Each row is a point on a tangle of strands that fork, close into loops and nearly touch. The rows are in no order.
In the rows, 128 means zero.
Points whose rows are less than 92.9 apart are linked; no others are. Some points are linked to none.
<820>: [178  77 150 146 123 109  82 142 130 124 157  66  89 129 152 140  79 124
 172  79  84 125 124]
<462>: [ 86 167 121 138 163 155 121 105  92 131 114 170 179 146  96  78 182 138
  85 142 111 128 122]
<1182>: [109 128 139  81  92 132 138 128 136 167 129 163 127 110 160 157 117 120
  96  91 128 126 120]
<1609>: [167 139  91 130  58 140 162 123 180 116 129 144 160 106 146 150 113  95
 120 149 173 134  71]
<397>: [208  59 108 169 123 138 122  96 118  92 105 146 163 115 107 144 150 106
 154 105 153 130 122]
<880>: [164 120 102 106  93  93 182  71 149 147 127 162 138 141 116 200  87 105
 152 137 223 124 152]
<1082>: [185 113 119  99  83 145 152 119 160 107 117  69 135  99 166 150 131  75
 162 126  82 158 111]
<1612>: [111 116 148  79  71  97 163 152 150 161 140 126  75 106 163 182  75 120
 124  91 171  76 170]
<2348>: [ 66 196 121 106 123 162 146 167 106 145 126 104  98 126 137  67 133 128
 113 111  98 129 138]
<524>: [116 123 136 140 125 120 108 113  70 104 105 141 126 123  81 139 131 116
 171 114 214  83 148]
<2256>: [ 77  96 133 173 159 140 118 125  43 128 136 189 146 132  83 119 165 175
  98 127 167 126 138]
<815>: [116  97 127 182 158 140 100 162 142 105 121 101 125 121 145 133 128 123
  91 114  79 125 129]
<1787>: [124 138  99 106 166 127 170  92 170 135 131 203 178 140 118 136 165 162
  79 186 122 136 133]
<1507>: [ 39 126 106 136 163 141 142 142  70 151 153 196 142 140 109 139 149 163
  57 142 152 116 135]
<1097>: [119 163  98  87  99 148 167 131 172 132 113 141 140 108 156 134 114  91
 103 126 152 120 114]
<1486>: [126 151 111 169 181  81 161 157 177 114 164 108  71 149 126 125 125 222
 119 205  69 144 127]
<1756>: [133 180 139  88  90 140 129 156 128 127  91  41 108 114 163  74 146 105
 173 100  94 131 120]
<2457>: [ 97 141 158  86 138 114  97 104  85 155 134 146 106 139 113 144 113 129
 175 109 118 133 160]
<570>: [ 96 112 112 135 181 117 127 106 114  84 103 100 103 148  97 164 111  79
 173 138 156 125 201]
<123>: [ 80 118 103 182 155 142 111 153 104 102 135 167 153 130 100 123 144 144
  58 135 142 103 120]
<254>: [139 155 107 114 127 128 177 181 178 122 130 108  78 138 157  77  99 166
 107 170  94 134 120]
<949>: [ 96 144 140 128  88 149 105 150 107 143 137 168 156 115 136 110 145 141
  86  98 144 122  90]
<42>: [106 202 141 117 115 140  97 131 110 168 172 166 144 160 102  61 148 169
 113 121 149 114  77]
<1567>: [ 64 183 124 112 127 165 132 139 101 139 124 127 148 125 126  89 170 110
 103 126 118 133 123]
<187>: [171  90 120 109  96 113 156 123 182 156 154 147 127 119 161 185  83 119
 109 128 133 136 132]
<987>: [151 162 122  90 126 136 154 119 150 112 111  58 102 126 145 125 139  79
 196 156  96 163 148]
<1169>: [156 135 129  93  94 124 147 139 195 156 152 168 138 128 164 120 117 150
  96 143 108 129  95]
<2011>: [139 192 138  42 129 103 150 118 150 192 136 127  76 159 145  83 123 157
 157 145 117 142 114]
<1719>: [ 91 126 136 155 143 129 102 150  78  74 106  80 108 124  98 148 138  78
 177 109 161  91 171]
<1814>: [102 118  82 193 178 132 145 156 173  93 148 106  76 143 124 148  85 120
 105 162 127 124 156]
<747>: [152 155 119  80 107 113 171 155 198 161 152 151 120 132 161 102 144 179
  98 182 107 137  98]
<1360>: [144  87 114 120 117 113 149 121 163 130 124 120 121 117 152 187  92  92
 113 119 139 131 152]
<1842>: [ 68 125 144  82 148 132 133 135 102 161 128 118  72 117 158 150 108 137
 138 110  71 147 179]
<1128>: [137 101 142 134 136  89 122 117 100  95 116  90 104 143  89 171 104  85
 209 118 186  84 181]
<661>: [ 92 131 153 146 168 148 103 135  92 126 113  82 138 121 132 101 168 128
 113 114  47 157 151]
<1603>: [148 153 128  82 130 117 129  65 132 167 128 202 153 144 105 119 123 139
 143 131 175 133 109]
<565>: [ 95  97 113 159 168 137 127 123 100 102  99 162 148 124  96 137 146 113
  88 131 160 108 154]
<543>: [ 94 152 106 118 163 148 163 148 151 110  98  81 133 130 150 103 162  92
  88 156  78 145 159]
<785>: [ 81 190  99  79  84 158 142 127 147 133  92 113 134  97 162 122 141  79
 121 112 142 115 111]
<551>: [132 171 122  80  83 144 149 146 153 129  92  68 117  94 181  93 145  96
 148 105 102 129 110]
<372>: [172 127  89 167  98 151 129 122 140  80 124 137 167 125 103 123 133  92
 136 138 175 132  95]
<2213>: [123 105 114 109  98 101 156 169 159 138 147 126  65 119 155 163  62 123
 105 103 159  92 163]
<550>: [ 32 106 122 150 177 152 144 145  40 139 153 176 145 141 105 129 158 170
  93 134 146 149 137]
<27>: [180 114 131 101  80 108 127 147 179 177 176 174 111 130 165 137  82 162
 101 114 127 123  95]
<2103>: [129  85 106 161 123  99 153 174 161  98 146  83  71 119 135 179  63  95
 113 125 183  89 180]
<2437>: [ 87  82 126 148 143 120 137 163 134 122 123 118 102  99 157 175 107 127
  63 104 112 110 149]
<1466>: [128 172 115 102 136 112 160 162 165 133 146 112  86 154 134  68 119 158
 116 176 111 133 124]
<999>: [156 126 110 152  92 157 126 141 145  71 129  71 135 116 130 134 124  69
 159 125 139 131 101]
<63>: [136 135  85 106 102 140 176 143 189 133 140 134 106 112 154 144  92  95
 101 148 139 139 133]
<1212>: [108 118 147  92 154 131 146 133 136 170 123 132 108 113 175 120 141 170
  86 130  22 138 138]
<1171>: [152 102 174 146  53 127  84 134  66 125 129 139 152  98 116 131 136 146
 165  68 179  92  85]
<1668>: [ 51 186 131  95  73 168 132 141  91 175 138 144 146 111 162  99 151 157
 128  90 141 149  84]
<788>: [137 127 113  91 122 130 151  78 150 140  94 173 168 112 138 150 141 102
 110 125 144 135 118]
<2333>: [138 102 135 137 151 115 102 144 131 129 148 115  98 139 132 140  92 123
 130 104 118 125 142]
<711>: [196  75 146 141 105 140 103 138 152 110 140  82 142 118 158 139 123 115
 134 108  69 147  98]
<723>: [123 165 130 138 141 139 118 164 144 117 132 102 142 133 131  71 159 130
  96 141  93 131 112]
<141>: [155 185 116  91 110 130 116  55 136 151 120 141 148 149 104 103 133 120
 206 142 192 130  91]
<936>: [137 119  92 141 126 135 138 102 122 118  97 198 159 120  95 130 150 121
 108 118 206 100 121]
<1633>: [202  32 146 130 121  92 148  77 121 140 114 159 150 106 127 192 119 136
 136 101 157 119 157]
<2291>: [ 76  81 148 199 159 152  96 141  44 112 127 155 155 123  99 120 164 171
  98 111 137 136 139]
<1177>: [ 89 170 128 133 135 159 140 109  96 143 107 168 201 129 108  79 188 152
  78 128 127 130 100]
<824>: [154 197 132  63 136 101 144 113 152 172 148 117  83 171 112  83 130 143
 180 174 149 157 113]
<2422>: [118 163 120 120 109 113  97 138 124 119 147 129 101 152  96 124  89 100
 168 112 203  99 121]
<25>: [148 112 103 157  95 131 118 158 176 109 158 176 168 129 130 126 120 134
  79 132 168 108  89]
<365>: [ 50 160 128 114 142 160 137 128  83 149 129 148 139 135 123 118 153 136
  99 116 105 153 133]
<2345>: [176 137 119 135  60 140 155 144 183 110 142 140 163 101 151 132 135 114
 104 159 145 134  60]
<1259>: [148 137 129  88  83 143 144 142 159 123 105  89 124  94 182 118 127  94
 139 106  88 138 123]
<358>: [134 125 118  89 102 126 128  84 128 131  89 142 152 104 130 158 134  92
 158 100 160 126 131]
<2262>: [121 156 118 134  95 119  95 127 111 124 138 148 129 145  97 120 110 118
 168 100 219  84 101]
<199>: [ 92 132 167 111 134 103 101 108  71 129 127 139 102 142  93 153 113 125
 189 116 156 113 173]
<917>: [ 97 136  93 137 184 129 173 127 185 116 138 151 132 139 138 145 137 144
  72 186  94 135 147]
<1932>: [106 117 137 190 179 136 108 167 136 113 124  92  97 124 149 110 112 163
  90 108  44 128 129]
<1906>: [165 147  96 150 108 159 123 114 124  83  90 103 179 122 101 106 158  80
 173 125 160 135  91]
<682>: [ 17 147 123 114 166 145 147 166  56 160 162 131  58 148 127 115 114 174
 137 118 114 143 172]
<1359>: [114  83 182 114 112  97 103 140  97 164 162 129  86 115 141 161  97 162
 139  88 122 118 152]
<245>: [111 157 151  89 141 132 102  76  90 151 115 146 137 145 102 121 132 127
 180 112 129 141 140]
<463>: [156 142 102 166 148 112 155 140 187 124 172 131  78 144 123 136  95 165
 115 215 112 143 135]
<599>: [161 153 119 122  86 136 146 146 181 122 151 143 165 119 145 113 150 139
 103 169 128 141  82]
<946>: [118  89 126 135 111  98 147 174 151 117 142  94  75 109 152 177  70 111
 107 105 161  88 170]
<1197>: [100 114 138 151 141 115 132 130  77  86 102 122 115 110  88 155 133  96
 159 123 201  79 184]
<1181>: [103 121 128 136 165 102 117 131 113  94 108  78  89 156  98 171 100  71
 214 131 146 109 203]
<47>: [ 48 167 117 112 190 133 128 131  78 170 162 147  79 160 109 118 116 154
 118 139 106 132 166]
<1346>: [142 178 119 114  94 145 114 162 136  99 125  57 115 128 135  91 123  87
 187 105 128 123 107]
<1010>: [ 76  96 146 130 153 142 135  93  48 122  81 150 148 106 109 152 175 122
 149 110 128 156 180]
<832>: [ 93 114 132 167 181 132  90 133  85  86 109  93 120 137  95 131 133  99
 141 120 132 118 169]
<1752>: [125  87 138 158  85 141  95 199 116 107 133  93 112  92 171 134 111 114
  93  72 103 104 120]
<2282>: [144 182 123  75 149 104 141 100 152 163 164 134  83 172 104 103  96 129
 174 174 155 148 133]
<1478>: [123 103 114 155 100 134 124 162 129  86 114 143 148 104 128 146 125  91
  79 109 188  88 115]
<1792>: [153 183 154 142 137 113  93 150 122 135 147  90 156 165 105  36 179 139
 144 138 110 141  88]
<31>: [123 168 142  81 151 131 123  80 124 145 118 141 135 143 115 112 135 116
 155 134 127 145 126]
<2305>: [ 22 178 119  89  96 171 150 138  78 169 135 148 150 119 151 119 168 149
 128 101 145 156 107]
<621>: [159 130 178 115 154 113  84 126 140 178 170 155 138 154 134  89 154 209
 112 143  63 139  97]
<402>: [117  88 152 102  86 113 130 140 118 146 141 157 122  99 152 162 106 128
 101  93 151 102 131]
<2121>: [127 166 139 104 105 144 131 106 134 150 109 168 200 115 142  92 187 153
  88 129 121 125  73]
<398>: [124 185 135  94  97 143 120  91 140 164 114 164 183 114 133  85 165 145
 108 124 151 122  54]
<2336>: [152 154  84 142 104 132 158 124 149  97 149 115 108 124 101 161  86  73
 142 170 170 143 145]
<401>: [137 146 145 113 111 135  95  75  83 135  89 139 152 123 106 122 150 120
 199  95 148 128 116]
<1778>: [191 104 147 144  97 134  98 158 156 113 158  94 143 130 143 111 125 124
 135 112  89 137  82]
<2440>: [151 186 132  93  76 136 120 106 155 158 123 139 169 123 136  86 143 140
 129 132 164 125  45]
<70>: [120 119 161 149 107 163  87 135  88 117 107  99 178 107 131 103 166 115
 115  91  76 152 112]
<3>: [ 80 143 102 131 158 132 125 137 120 146 160 205 158 151 113 124 137 172
  54 144 121 105 126]
<2453>: [ 42 149 133 104 125 176 151 110  66 155 108 164 169 116 138 122 182 140
 126 105 125 170 122]
<340>: [142 146 153 111 134 127  99 121 136 165 157 161 150 146 128  93 143 165
 109 134 104 127  98]
<2095>: [178  82 148 124 150 112 108  78 125 155 129 172 153 137 123 147 116 143
 141 125 104 153 129]
<1874>: [170  83 120 163 101 112 128 135 150 120 142 196 171 127 119 150 117 146
  86 122 185 104 104]
<1707>: [160 127 136 105 134 116 115 128 152 148 150  83  69 141 150 119  81 131
 174 123  90 143 138]
<65>: [221 101 113 155  81 127 143  92 157 115 150 179 174 121 112 156 130 143
 128 163 142 147  84]
<115>: [106 110 139 166 117 145  97 172 119 104 127 124 141 111 144 126 129 115
  79  99 116 110 119]
<545>: [195 100 146 162 122 111 130 146 171 128 163  83  93 121 155 138 117 180
 141 170  50 154 100]
<924>: [135 162 118 121 120 128 150 179 157 117 112  64 111 130 148  63 148 120
 114 150  89 146 122]
<317>: [125 108 174 137  57 121 110 128  57 126 128 143 150  87 117 138 145 154
 183  87 206  89 103]
<2179>: [139 100  86 137 129 129 172 110 150  97  96 147 146 116 120 178 123  73
 106 139 182 133 161]
<1162>: [150 131 138 114 160 120 112 120 140 149 151 114  95 143 137 122 101 127
 159 131  95 146 142]
<72>: [130 111 142 139  97 121 100 115  73  97  84 113 143 120 100 144 141  98
 209  95 171  90 137]
<539>: [115 125 164 140 147  97 110 110  60 115 128 133 115 151  61 138 118 119
 204 125 198  72 171]
<1362>: [123 141  84 128 172 136 171 103 168 119 141 173 157 141 111 151 136 141
  89 211 124 142 151]
<1812>: [122  96 105 151 114 129 148 138 135  78  96 131 147 105 122 159 124  77
 100 116 193 103 142]
<1723>: [212  54 119 172 113 106 128  85 124 108 143 122 133 138  97 178  94 116
 173 129 141 141 131]
<483>: [124 175 120 114 138 130 135 164 161 141 151 127 123 149 130  68 143 154
 106 166 111 124 112]
<452>: [173  88 136 148  96  94 125 134 141 136 169 184 151 131 113 156  90 157
  81 114 208  87 111]
<813>: [153 141 102 119  66 135 131 102 151 124 116 148 161 103 138 141 117  96
 140 112 206 111  79]
<1294>: [131 147  67 149 133 147 174 109 154  81 107 135 138 121  97 162 116  59
 125 179 177 141 155]
<913>: [180  67 137 144 125 120 105 128 142 107 146  74 105 114 150 168  97 106
 162  92  83 131 128]
<248>: [ 89 126 167 129  72 130 125 123  61 147 137 164 150 108 105 126 144 170
 191 102 231  93 107]
<2008>: [140  49 133 171 131 116 124 141 130 105 123 148 156 103 141 174 121 127
  69 110 135 108 132]
<1243>: [178 158  98 150 108 102 158 131 165 149 187 130  59 144 110 151  70 147
 132 215 120 141 142]
<1089>: [116 121 128 149  80 124 111 194 134 104 145 132 113 106 135 131  96 114
  82  91 191  79  99]
<1032>: [167  51 166 140 129 107  90 100  90 122 119 122 145 111 127 164 121 134
 137  86 106 124 137]
<971>: [169  82 158 154  67 126  78 133  85 103 124 131 157 109 118 134 139 123
 139  70 161 100  91]
<2412>: [118 191 134  85 110 126 108 143 134 182 180 190 115 155 124  77 112 183
 107 123 140 108  87]
<1151>: [140 178 112  98  84 133 121 112 153 149 135 146 154 124 123 110 118 118
 147 119 189 116  70]
<811>: [156 139 146 108 122 143 116 112 138 127 108 111 161 120 143 106 156 107
 135 126 108 147 104]
<1393>: [128 104 143 152 141 147 107 114 121 128 109 156 182 119 141 122 165 147
  84 121  70 138 118]
<1121>: [146 160  97  95  90 124 197 174 167 117 108  86  76 124 170  86  87 145
 118 178 102 150 122]
<1945>: [ 93 169 121 130 213 130 123  92 102 145 142 169 141 175  79  95 152 152
 113 170 124 125 146]
<1941>: [146 131 110  78 113  99 153  62 143 155 112 171 135 143 113 173 102 107
 169 119 196 130 149]
<1982>: [164  44 139 211 158  88 132 119 150 114 147 152 132 135 115 184  96 165
  93 129 159 103 143]
<2085>: [180 113 147 178 158  91 125 136 166 124 161  82 100 138 134 137 130 193
 143 188  46 161 104]
<569>: [115 128 142 127 122 150  91 140  99 100  97  70 136 115 138 128 138  86
 158  91  95 138 147]
<1252>: [ 97 151 110  72 104 135 156 125 153 176 133 192 134 113 166 139 120 129
  70 115 125 113 109]
<1759>: [156 123 167 124 175  94 105 120 166 180 165 138 112 157 145  96 133 211
 121 160  51 141 112]
<1289>: [144 117 118 104  91 107 166 108 161 148 133 170 139 128 132 180  95 117
 105 120 202 109 129]
<748>: [ 83  70 167 191 185 130 113 125  40  91 117 114 125 102  95 146 146 146
 134 127 149 110 176]
<378>: [142 113 132 105  93 130 112 115 118 118 117 128 136 117 130 150 122  93
 165  90 147 117 118]
<2224>: [168  60 160 159  93 129 104 128  70  94 100 127 159  81 118 144 162 125
 137  76 157 101 123]
<2373>: [102 140 108 102 132 128 142 131 159 161 157 196 145 133 142 131 131 157
  58 139 116 102 111]
<23>: [199 106 144 107 105 113 103 136 150 142 165  81  72 139 144 129  72 135
 194 103  91 133 128]
<511>: [ 93 169 148 114  58 167 102 147 102 162 135 142 152 103 150 100 145 143
 127  82 142 123  70]
<914>: [100 126 133 114 202 130 141  83 120 162 110 164 164 136 124 141 165 147
  88 158  62 142 149]
<347>: [ 58 129 130 154 132 149 106 168  88 117 128 113 114 116 128 124 131 124
  89 108 118 128 140]
<1765>: [108 119 136 136 126 138 104 139  84  80  86  67 127 124 126 147 135  56
 179 102 117 113 160]
<1831>: [127 123 175 155 189 122 103 141 126 164 139  95  94 141 147  97 136 192
 112 126  22 137 129]
<38>: [192  89 124 143 106 128 135 139 169 122 146  90 118 104 166 152 108 125
 128 155  66 158 113]
<230>: [127 149 100 101 116 138 189 152 193 131 125 124 110 119 165 132 115 117
  93 180 110 150 132]
<26>: [136 127 134 131 106 131  86 115  85 101 105 117 149 129 109 128 135  96
 182  88 150 109 121]
<852>: [110 128 131 119 169 123 151 158 152 152 117 113  76 130 171  97 105 184
  91 137  36 131 145]
<1525>: [ 80 123 131  95 173 139 144 112 128 176 117 148 131 126 167 146 154 144
  74 140  43 147 151]
<118>: [148  98 149 109  84  89 152 119 145 155 167 162 126 135 124 174  83 142
 101 111 211  87 141]
<1146>: [159  99 136 144 113 126  89 155 149 122 153 120 121 132 143 129  95 125
 123 101 120 119 108]
<2430>: [143 168 129  83 138 127 150 109 160 145 124 122 132 155 126 111 141 119
 143 173 122 150 122]
<1523>: [ 86 112 149 115 104 129 109 179  98 128 119  77  58 109 164 136  93 132
 158  90  80 126 172]
<2391>: [118 143 121 161 178 124 155 170 172 120 123  85  83 141 151  81 123 182
  96 160  49 132 131]
<756>: [163 163 128 123 124 134 108 112 130 120 142 112 138 153  94 100 118 116
 184 148 155 141 107]
<2099>: [151 139 109 117 126 127 155 116 165 124 149 118  97 136 119 150  93  92
 155 176 130 158 146]
<1225>: [ 94 104 163 161 144 159  90 126  62 121 108 109 152 116 128 123 159 132
 120  96  82 163 144]
<1308>: [177 114 135 110 150 121 122  61 124 152 116 189 163 140 108 128 143 143
 147 125 139 141 124]
<529>: [121 108 153 133  99 131  97 143 107 146 146 171 149 117 129 138 123 149
  87  97 139 115 102]
<779>: [169 111 153 150 170 137  90  94 109 101 120  85 153 154 103 107 151 110
 175 128  85 160 134]
<1936>: [ 88 143 105 122 160 160 142 130 139 108  97 113 152 123 135 127 151  84
  91 142 102 130 155]
<2096>: [170  29 145 195 141  99 117 135 138 110 129 131 153 106 132 181 109 144
  91 111 142 105 126]
<1423>: [109 134 167 147 189 128  98 128 108 151 123  68 101 135 141  93 139 157
 125 121  26 153 150]
<126>: [106 170 114 122 193 122 123 102 125 134 153 153 121 188  74 104 126 133
 137 178 142 141 144]
<1093>: [162 141 118  88 122 110 143  64 142 139 130 147 124 148 118 167 101  89
 189 138 164 143 147]
<665>: [142 172 110  96  96 124 174 181 151 112  96  49  92 127 157  61 135 129
 134 154  97 155 115]
<1058>: [173  87 118 167 155 101 122  93 126 104 150 127 114 156  87 170  87 113
 169 140 165 135 161]
<2435>: [167  86 126 144 138  98 133  99 120  96 131  92 107 154  89 187  92  88
 215 131 166 123 168]
<734>: [119 141 110 151 193 130 157 123 153 106 120  76 102 146 118 119 141 105
 128 198  88 168 162]
<1496>: [215  36 114 173 133 122 114  92 106  94 112 120 140 125 104 167 134 122
 170 104 140 139 137]
<2159>: [133 124 136 121 108 145  98  70  67 131  68 143 169 107 115 126 181 122
 191  84 137 136 125]
<320>: [115 160 119 145 178 135 129 112 124 119 124 155 175 162  93  80 178 148
  95 166 116 122 124]
<1674>: [ 73 122  86 188 198 123 130 153 148 102 138 130 106 147 105 144 102 132
  73 147 131 105 146]
<1498>: [140 139 103 145  76 140 121 176 174 109 160 146 137 126 139 118 100 118
  92 114 169 104  87]
<978>: [160 139 154 124 151 132 100 119 120 120 119  85 149 140 112  88 156 117
 148 139  90 157 117]
<205>: [137 124 108  97 115 110 162  53 122 155  87 188 141 111 107 168 136 121
 150 118 220 105 152]
<1342>: [ 74 173 112 126 211 127 122 135 116 150 157 126  65 178 103  94 112 148
 127 149 106 120 161]
<1365>: [181  74 145 153  93 115  88 139 127 103 149 125 136 126 134 141 105 126
 140  81 143 113  96]
<935>: [131 123 145 119 118 144  99 151 118 110 115  65 107 116 159 126 131  98
 167  91  65 130 147]
<315>: [165 187 121 116 118 134 113  82 124 121 122 110 159 146  84  79 144 112
 200 148 171 143  82]
<2328>: [177 124 114 126  79 151 149 136 156  87 123  56 124 109 152 136 125  68
 176 131 111 153 104]
<2427>: [117 135 103 114 118 122 145  82 105 137  96 192 152 114 105 144 138 116
 128 120 214 102 130]
<608>: [ 99  52 135 177 139 120 137 160 117  92 113 110 136  86 143 176 117 108
  59 112 145  93 152]
<210>: [107 159 133 142 108 154 105 162 132 131 139 143 157 123 127  79 151 141
  80 109 118 114  84]
<525>: [143 148 129 170 175  87 140 149 169 121 143  81  86 147 121 114 148 205
 132 208  62 163 125]
<185>: [126 193 160 132 120 136  89 138 107 157 152 124 151 158 101  41 162 157
 125 125 124 122  75]
<181>: [ 54 127 124  95 126 153 152 153  97 144 121 126  80 108 162 144 114 134
 101 107  86 133 170]
<1104>: [ 96 119 120 129 154 142 131 113 106 109  82 124 147 118 129 144 151  83
 112 108 111 138 155]
<564>: [ 81 146 123 136 219 127 102 108 110 131 125 109  88 164 101 124 113 127
 144 143  99 137 178]
<95>: [146 165 121  61 120  90 181 144 160 163  93  90  88 147 156  92 156 149
 136 182  86 192 120]
<587>: [ 75 102 171  94 104 129 132 170  88 148 127 105  64 108 169 159 108 148
 166  91  88 136 182]
<293>: [127 157  96 157 155 102 169 160 186 117 159 125  78 132 131 137 119 212
 100 223  85 137 136]
<822>: [130 122 161 157 160 147  71 106  69 103 108  96 156 137 105 110 156 117
 168 109  84 151 152]
<1430>: [158  96 108 153 109 118 140 116 129 113 115 192 164 116 106 145 137 127
  86 111 205  96 110]
<1949>: [187  79  91 174 142 144 146  88 130  92  97 159 162 116 105 147 154 101
 135 148 144 153 140]
<1284>: [153 167 112 124 118 126 107 133 141 111 149 107 104 150 106 115  94  99
 185 130 174 121 117]
<593>: [140 126 132 105 163 134 151 100 155 132 111 161 172 136 131 120 169 145
  95 167  87 148 129]
<1904>: [106 133  87 116 162 137 195 148 188 123 118 109 108 119 168 139 127 121
  85 180  82 151 158]
<106>: [133 146 122 147  95 140  90 164 118  77 131  64 117 130 119 108 117  79
 175  94 146 106 112]
<1050>: [137 170 127  39 133 103 180 127 164 185 119 121  92 144 155  92 146 153
 128 162  96 161 119]
<1064>: [ 54 106 117 138 145 137 144 175 113 134 133 125  73  98 157 155 103 141
  67 111 112 110 163]
<2386>: [165  84 131 106  89  94 141 127 186 174 167 180 128 130 163 171  81 147
  87 110 138 125 117]
<287>: [121  98 154 137  86 138  88 171  95 119 121  70  99  98 165 143 116 122
 143  71  82 121 136]
<2148>: [ 95 165 147 124  87 120  84 122  79 142 141 157 127 136  89 117 123 147
 171  98 221  97 100]
<906>: [164 140 157 147 157 111 108 131 122 121 119  74 169 161 106  59 193 134
 144 161  89 166 106]
<981>: [151  84  97 164 171 128 138  96 122 101  90 178 151 132  93 152 154 106
 110 146 163 135 164]
<1420>: [146 110 167 143 189 110 102 120 153 164 156 124  98 146 156 117 108 199
 122 135  35 130 122]
<211>: [144 161 105  90 114 109 162 170 187 169 172 169  92 153 150  83 103 201
  93 171 111 112 100]
<963>: [ 95 195 122  71  84 157 149 132 147 140  83  89 134  94 171  97 153  93
 129 112 114 127 101]
<1685>: [127 154 114 131 165 126 121 122 156 132 162 145 108 167 110 109 105 128
 126 164 141 134 136]
<512>: [110 102 165  77  67  97 162 134 126 164 141 138 104  97 159 191  95 128
 131  86 178  87 148]
<1742>: [157 166 116  90 118 127 145  74 154 156 142 175 143 155 104 121 125 131
 163 171 189 148  98]
<79>: [152 155 123 126 113 153 126 112 131  99  89  93 178 122 125  99 161  83
 149 124 133 142  96]
<119>: [ 90 142 131 152 203 139  98 123 111 106 118  80  94 148 113 119 119 109
 147 128  97 140 181]
<2>: [ 50 118 136 170 165 143  95 154  72  97 117  95 118 128 113 126 137 109
 113 106 114 131 171]
<1065>: [135  94 108 137 151 127 140 111 151 116 114 136 138 127 129 165 107  93
 107 139 128 142 156]
<1459>: [103 156 105 147 179 135 161 159 158  98 101  65 124 135 131  98 169 112
 102 184  73 156 147]
<874>: [ 88  92 137 211 171 146  87 149  84 103 121 143 162 121 103 121 156 157
  72 117 109 118 130]
<7>: [147 144 120  92 125 133 162  95 172 140 112 162 163 126 145 138 151 114
 110 164 120 147 112]
<2325>: [112 155 145 113 137 130 102 140 122 178 179 180 133 150 126 100 134 184
  88 127 103 126 107]
<2075>: [187  72 158 140 130 127  87  93 105 131 121 147 155 127 120 132 135 142
 144  98 113 136 111]
<1681>: [110  95  92 183 163 108 144 163 154  92 142  92  79 130 126 176  72  97
 101 144 170 103 168]
<1432>: [136 151 149 143  87 160  96 148 109 111 109  81 175 105 145  85 172 106
 132  77  91 131  82]
<937>: [157 159 114  96 128 115 137  90 159 146 161 126  98 154 111 138  88 109
 176 167 150 156 143]
<923>: [178  35 167 147 117 119 112 105  78 101  98 113 153  94 121 171 149 117
 157  81 121 108 149]
<2027>: [100 147 118 184 188 124 138 171 159 111 119  74 116 133 153  72 144 169
  86 142  35 127 131]
<2136>: [102 104 131 121 161 135 132  89  80 116  71 149 147 117 111 158 155  98
 130 114 130 136 175]
<2108>: [100 106 147 122 120 145 123  81  41 134  65 160 155  96 118 143 186 129
 195  86 134 156 153]

How many points has the smallest loop of links through each point below? Write none if it is on no loop.
<1478> | 17
<971> | 19
<569> | 10
<358> | 9

A tip is a point with one link. Name the tips that can be reached along the links from each point below, in the order of the rows.
<1284> | <1243>
<937> | <95>, <211>, <1685>
<550> | <2348>, <570>, <1674>
<906> | <372>, <1432>
<917> | <682>, <1982>, <734>

A fork is a point with three links, a tip a point with one. Leave the first point through the second and follow the links. Name the first fork or tip that comes.
<1612>, <2213> | <1674>
<1603>, <1742> | <971>
<1945>, <320> | <1169>
<2256>, <550> | <402>
